Each row is a point on a tangle of strands that fork, close into loops and nearly touch. The rows are in no order.
(in the rows, 128 means zero)
Points whose rows are less than 100 apart are linked; no others are. Some points are linked to none.
Ziba: [141 141 146 123  97 129 127 136 135 124 155 127 151 135 154 138 134 128
 129 122  87 148 144]
mulel: [116 153  57 151 129 145  93 112 136 138 148 135  90  79  67 129 106 118
  80 117 160  77 148]
Vufor: [122 147 115 164 140 159 132  97 145 153  71 160  60 131  79  83 124 133
 131 154 164 186 108]
zep: [118 116  89 124 137  96 144 185 124 158 132 153 102 157  97 102 121  89
 135  81 131  91  78]
moge: [149 121 105 160 117 164 146  97 132 142 125 146  85  88 137  72  81 135
 156 103 183 148 107]
zin: [115 187 198 135 103 149 181 155  99 134 132 172 155 118 164 160 120 125
 150 173  54 122 109]
sinip: [104 141 152  50  87 121  93 129 119 123 157 123 122 157 131 114 181 120
 104 121 119 189 119]
gegog: [102 125 138  74 152  88 112  97  91 128 127 130 115 110  77 168 202 128
  87 152 139 159 116]
dufa: [107 151 125  98  66 150  91 100 157 112 152 126 114 113 143  63 141 154
 119 112 172 196 129]
pep: [129 116 170 148 172 159 101 135 161 103 112 103 185 131 130 170 124 165
 131 192 107  80 181]
Bemu: [124 133 169  68  79 109 107 135 137 103 148 111 137 193 146 110 194 120
 126 129 124 193 136]
davin: [138  86  91 170 188 129 143 110 119 138  91 123 105 123  63 129 149 111
 122 146 163 110 111]
Salo: [120 112 124 138 185 141 106 153 152 136 104  93 175 138 121 186 137 143
 100 202  99  76 153]
nis: [154 108 158 101 159 102 110 158 102 122 142 105 131 168 143 180 130 134
 124 133  86  68 162]
libig: [139  78 118 125 155 112 105 131 145 104 126 113 150 148 159 113 108 137
 153 104 118 130 142]
Mugar: [172  85 170  77 120 131 139 137  90  99 165 116 110 168 175 133 105 141
 150  83 108 119 125]
Bik: [118 130 112 155 143  49 111 127  99  94 115 122 153 138 117 146 134 104
 152  87  59  78 164]
kos: [144  91 139  77 176 143  85 106  96  86 144  89 107 140 109 201 159 152
  89 145 119  96 162]
bof: [125 155 105 137  97 155 121 142 199 155 119 131 164 134 157  83  97 131
 130 171 133 153 154]
Nere: [140 125 223 156 126 157 134 139 117 113 151 146 170 124 151 196 123 152
 163 156 107  54 181]
bivuf: [117 171 123 126 131 115 151 127  78 161 101 158  87 100 122 141 133 126
 130 143 126 133 101]
Nus: [114 143  78 215 125  89 132 111 145 142  87 124 167 145  91 130 139  88
 136 135 133 121 175]
Buzu: [141 122 108 172 141 157 125 104 142 137 125 111 148  78 130 129 112 143
 118 142 158 114 148]
moli: [130 147 134 106 112 100 115 110  66 123 170 136  97  89 122 163 148 129
  95  62 100 106 117]
Zan: [157 159 166 154  89 122 104  80 128 105 173 114 149 110 118 175 150 146
 100 141 110 134 232]
zipi: [114 137  78 143 118 100 153 198 131 167 119 137 125 160 133 106  88  79
 151 105 103 101  94]
mir: [127 166 121 107 128 129 123 129  87 162 139 145  94  92 149 132 109 143
 119 125 115 126 101]
Gegu: [127  92 182  69 105 108 102  96 132  81 128 107 136 182 157 101 193 144
 147 133 136 209 131]
vadi: [130 109 124 157 176 189 151  92 143 150  81 115 121  91  92 134 130 136
 130 196 169 116 112]
Daz: [149 122 114 182 133 175 155  78 131 140  94 152  80  94  85  75 103 126
 144 129 180 158 113]
Gid: [128  85  79 146 193 131 123 120 109 127 116 103 102  99  83 168 140 119
 110 128 164  77 116]
pog: [114 121 105 161 104 104 135 118 133 108 135 122 146 128 128  91 116  99
 145  63 152 134 115]
Riba: [ 98 112 125  94  97  88 109 101 128 100 128 116 131 130  91 109 164 131
 101  88 156 156 123]
Kunas: [117 111 115 130 129  84 149 110  88 124 113 140 100 103  72 119 150 110
 122  75 168 123  85]
nupo: [127  92  74 142 117 142 112 181 197 143 137 118 153 175 147  69  80 110
 147 108 155 126 123]
lati: [128 205 125 173  95 112 161 116  82 140 143 142 130  93 147 154 110 118
 136 106  65 115 117]
zani: [171 157 155 185  88 151 146  81 135  90 164 122 147  82 157 141 111 144
 138 110 112 142 177]
Fis: [115 198 131 158 107 116 173 144  80 155 121 151 111 111 165 146 103 109
 157 121  59 127  99]
bifuf: [122 191 207 116  97 164 145 175 137 147 143 183 148 132 170 162 128 138
 132 200  64 120 148]
pilir: [146 120 188 161 139 163 116 130 158 100 131 130 178 126 140 174 117 171
 138 170 113  75 197]
Gup: [159 168 153 156  92 146 126  72 133 117 163 125 141  86 128 141 147 154
 103 139 111 160 195]
Kore: [131 104  88 149 139 110 133 137 133 122 129 123 138 136 138 102 115 106
 160  99 144 127 114]
venar: [152  99 215 110 116 158 139 128 103  94 148 144 151 131 173 171 104 163
 166 136 128  74 177]
bilu: [127 121  98 139 149 104  79 166 175 118 121 106 191 171 144 136 115 126
 124 154  88 100 176]
zemu: [ 92 145 117  62 111 116 111 146 157 129 106 155  57 146  92  77 123 136
 113 119 186 163  69]
figir: [137 134 104 207  92 140 160  87 153 136 100 120 144 123 135  75 117  99
 170 114 163 175 141]
gorap: [140 119 143 112 118 100 136 119  70 108 158 127 111 117 141 149 143 116
 138  54 101 126 107]
pida: [126  65 128  80 149 141 123 109 150 113 123 113 129 154 148  97 153 144
 141 147 165 196 107]
zumig: [139  63 163  69 131 128 108  91 128  89 130 101 127 170 160  90 164 159
 151 130 151 196 125]
mes: [116 124 125  92 138 137 157 149 143 165  92 156  83 141 136  68 126 136
 163 161 156 176  70]
mimup: [121 132  73 167 126  99  76 142 185 107 123 113 184 156 137 113 111 113
 131 125 111 107 195]
pif: [116 109 121 104 134 169 147 184 178 169 105 151 147 151 162  77  83 133
 151 173 139 150  91]
ruko: [111 157  76 147 130 115 115 155 125 177 123 142 122 125  94 131 119  99
 108 133 112  82 136]
Mome: [122 147 126 125 142 151 152 134 148 170  71 153  77 155 122  85 111 133
 151 174 153 179  94]
fifo: [116  37 110  42 173 144  84 123 151  97 125 102 136 174 130 102 142 152
 127 155 164 173 116]
pevu: [132 135 147 115 180 123 153 146  67 177 110 121 112  93 138 182 153 131
 114 149 104  87  95]
Zufo: [104 154  71 159 131 118 131 180 137 186 110 143 123 146 120 133  93  84
 126 146  93  79 126]
Vosus: [118 154 139 133  84 161 127 143 197 126 146 121 182 146 174  90 109 121
 134 165 102 159 152]
zafi: [101 134 121 104  70  87 129 105 145 106 108 113 121 122  76  84 170 122
 111  80 175 162  99]
Zalun: [137 137 171 131 156 117 155 150 104 156 114 123 151 123 143 180 158 129
 133 159  79 109 117]
vum: [107 145 142  39 123 115  84 138 120 142 145 132 112 150 122 139 181 122
  86 137 108 164 123]
vudi: [129 100 104 108 118 165 142 178 194 160 127 124 138 161 169  59  77 118
 156 141 146 151  95]
Nadem: [118 177 103 157  89 171 132 121 187 158 102 141 125 140 155  66  84 125
 152 166 146 175 138]
bofo: [130 154 158 169  85 145 147 132 179  89 134 111 201 154 172  98 112 126
 165 154  97 184 154]
nafiv: [108 138 107 151  67  96 151 115 148 101 118 115 114 131  88  77 138 107
 122  54 174 150 101]
Gano: [147 113 174  78 162 120 110  99  86 104 143  99 115 125 107 209 179 147
  90 180 104 110 170]
durog: [100 141  95 102 116 112 129 196 159 151 111 151  90 172  93  60 107  97
 131  94 144 123  67]
lur: [164 165 181 180  72 158 170 109 120  99 176 135 149  87 164 157  92 137
 153 107  85 120 156]
fuv: [103 142 119 101 102 118 126 154 162 122 105 142  78 153  81  54 121 116
 122  93 171 144  72]
sapu: [155  95 148 122 147 168 151 170 111 135 143 125 140 118 180 149  95 147
 137 112 109  90  83]
Kadu: [121  46 110  57 192 149  84 102 135  85 129  97 128 160 136 138 138 152
 112 153 151 146 142]
Kas: [113 163 106 186 124  50 143 126  88 121 119 131 152 133 109 161 155  86
 146  90  82  97 139]
Tokom: [101 156  77 118 136 113 112 135 117 144 135 146  94 101  72 144 121 110
  86 121 144  89 132]
ligas: [159 104 125 153 129 159 163 100 105 131 138 133 114  73 155 104 107 145
 145  94 154 136  94]
ruvid: [115 101 108 100 113 104  69 103 142  84 150 110 146 144 105 111 139 144
  85  79 159 135 150]
Des: [114 150 123 119 167 126 141 128  75 183 105 141  80  88 100 168 150 122
 118 166 132  91  97]
vez: [157 153 181 145 111  98 134  89 108 104 134 117 150 122 108 197 173 147
 113 176  94 124 213]
gamuk: [135 133 131 117 127 108 116  83  56 123 154 133  98  59  96 161 149 135
  86  65 136 110 118]
seb: [119 135  67 147  97 121  78 149 183 123 167 112 175 145 135  99 102 107
  99 100 130 117 174]
Lalu: [118 103 118 146 143  66 162 131 108 119  90 140 110 140  74 106 142  96
 138  67 161 121  79]
zim: [ 95 177  96 110  83 145  90 153 177 139 143 149  87 147 148  67  86 139
 124 128 167 169 117]
nev: [115 121 114 118 132  94 133  76  80 105 129 128  96  65  77 142 155 132
  89  72 163 116 108]
ful: [128 111  66 140 127 131  99 174 184 140 154 119 155 151 131  84  88 104
 110 103 154 108 148]
gize: [164  73 132 137 146 147 144 109 116 115 138 112 124  95 170 111 102 157
 148  96 157 135  93]
vef: [153 190 141 164  62 123 159 116  98 105 187 135 124  95 146 137 100 125
 135  83  71 135 137]
runab: [ 91 144 130  51 131  87  93 127 100 146 137 132 118 131  84 166 205 123
  80 151 112 155 120]
Sab: [126 128 139 144 140 170 150 174 141 159 120 138 157 125 183 132  78 122
 135 149  99  90  94]
sube: [163  79 166 107 152 180 158 141 115 129 139 131 144 116 187 129  91 155
 159 112 130 121  80]
velo: [129 124 146 120 133 152 168 153 137 162 109 148 149 132 169 108 111 126
 154 156 115 147  81]
sitok: [ 94 114 105 135 131  54 149 171 114 129 105 139 118 169  94 105 136  87
 129  71 141 114  84]
pum: [157 102 134 206 125 163 157  87 160 103  97 123 179 103 167 105  83 147
 176 124 161 142 147]
sipad: [122 127 102 126 153 126 117 156 163 148 114 116 177 152 131 144 134 126
 110 193 109 122 149]
molav: [127  98 113 109 138 102  79 117 138  88 156 106 142 157 123 117 123 134
 114  86 122 121 164]
Zoni: [125 102 109 122 188 138 108 119  97 126 145  96 102  85 107 191 152 137
  96 136 139  75 108]
mizi: [129  71 127  54 185 156  81  93 125  86 146  96 119 145 119 170 161 145
  83 162 134 128 159]
zuv: [111 137 104 178 138  83 152 119 102 150  93 130 148 128 107 143 149  85
 142 123 127 119 130]
solev: [160 136 177 109 132 117 130 113  90 130 147 108 132 122 124 209 170 148
 101 168  97 101 177]
piba: [107 152  77 196 110 100 114 123 170 130 109 107 187 155 114 111 128  93
 127 127 130 127 182]
tuvut: [109 115 128  99 162  97 149 104  82 136  92 142  92 103  68 141 190 120
 112 162 161 154  93]
foget: [105 198 160 138 107 127 183 143  87 158 109 159 120 134 161 143 111 110
 166 153  70 150  90]
Sil: [144 132 146 190 103 164 162 113 173 100 120 125 197 127 173  98  92 137
 171 136 118 165 139]
Gol: [140 157 215 132 101 175 151 168 130 128 170 168 172 146 160 191 122 141
 145 178  90  86 168]
Budu: [112 188 100 156  79 159 120 127 183 135 127 153  86 143 158  63  79 135
 140 122 172 170 131]
fike: [176  91 204  99 116 151 148 122  98 100 156 128 133 139 170 162 116 155
 146 122 115 103 150]
fufif: [131 129 111 114 171 133  98 147  88 144 159  93  99  84 114 197 144 132
  79 124 106  57 122]
Ked: [134 108 141 122 158  69 109 136  96  99 114 117 136 150 125 169 143 124
 151 112  60  73 170]
vakat: [144 108 144 103 168 123 109 163  88 141 150 101 122 128 136 197 133 142
  97 124  86  52 134]
donep: [132  96 115 147 180 127 153 106 109 146  74 142  85 125  54 122 172 110
 133 154 175 143  86]
det: [126  77 134  89 155 135 156 130 146 143 107 131 115 137 128  71 152 138
 164 148 185 204  71]
zarip: [119 127 116 148 163 143 130 100 146 142  73 143  71 129  41  87 146 112
 113 148 161 166 101]
Bod: [ 90 178 107  78 116 119  99 155 151 137 132 161  61 154 133 100 112 138
 111 135 178 168  96]
metem: [162 121 118 207 117 173 147  84 150 121 117 115 170  76 156 115  87 148
 142 126 162 120 152]
gug: [141 145 166 131 118 116 142 149 137 120 129 131 165 144 147 160 137 127
 136 155  72 127 147]
Tibil: [142 127 134  94 132 133 120 134 118 151 156 128 123 109 142 147 138 140
 104 123 113 129 127]
Fer: [131 163  74 164 137 167 117 113 119 148 134 139  72  73 110 128  79 147
 111 114 156  78 136]
Gurep: [154  95 158  85 133 117 130 129  80 106 163 122 101 143 158 151 133 135
 134  54 115 133 107]

A fork is a point with three links, a tip a point with one. Leave the first point through the second and follow the links. Name the first fork or tip that comes.
ful; nupo => Vufor
bof; Nadem => zep
Bod; zim => Buzu
sube; sapu => mimup
Gup; Zan => pida
zuv; Kas => donep
lur; vef => Nere

How many points has the smallest loop of links through each point below? Write 0 if it is on no loop.
Zalun => 8
mes => 15
libig => 8
bofo => 0

Name the points in between on the shortest way along the links from the first point to the second, in order.
mulel; sitok => Tokom ruko Zufo zipi zep
Buzu; bof => metem pum Sil bofo Vosus
Gurep; Kas => Mugar fike venar Nere pilir pep Salo sipad bilu mimup piba Nus zuv
Gid; det => davin donep zarip Vufor Mome mes
Nadem; Lalu => Budu zim Bod zemu fuv durog zep sitok
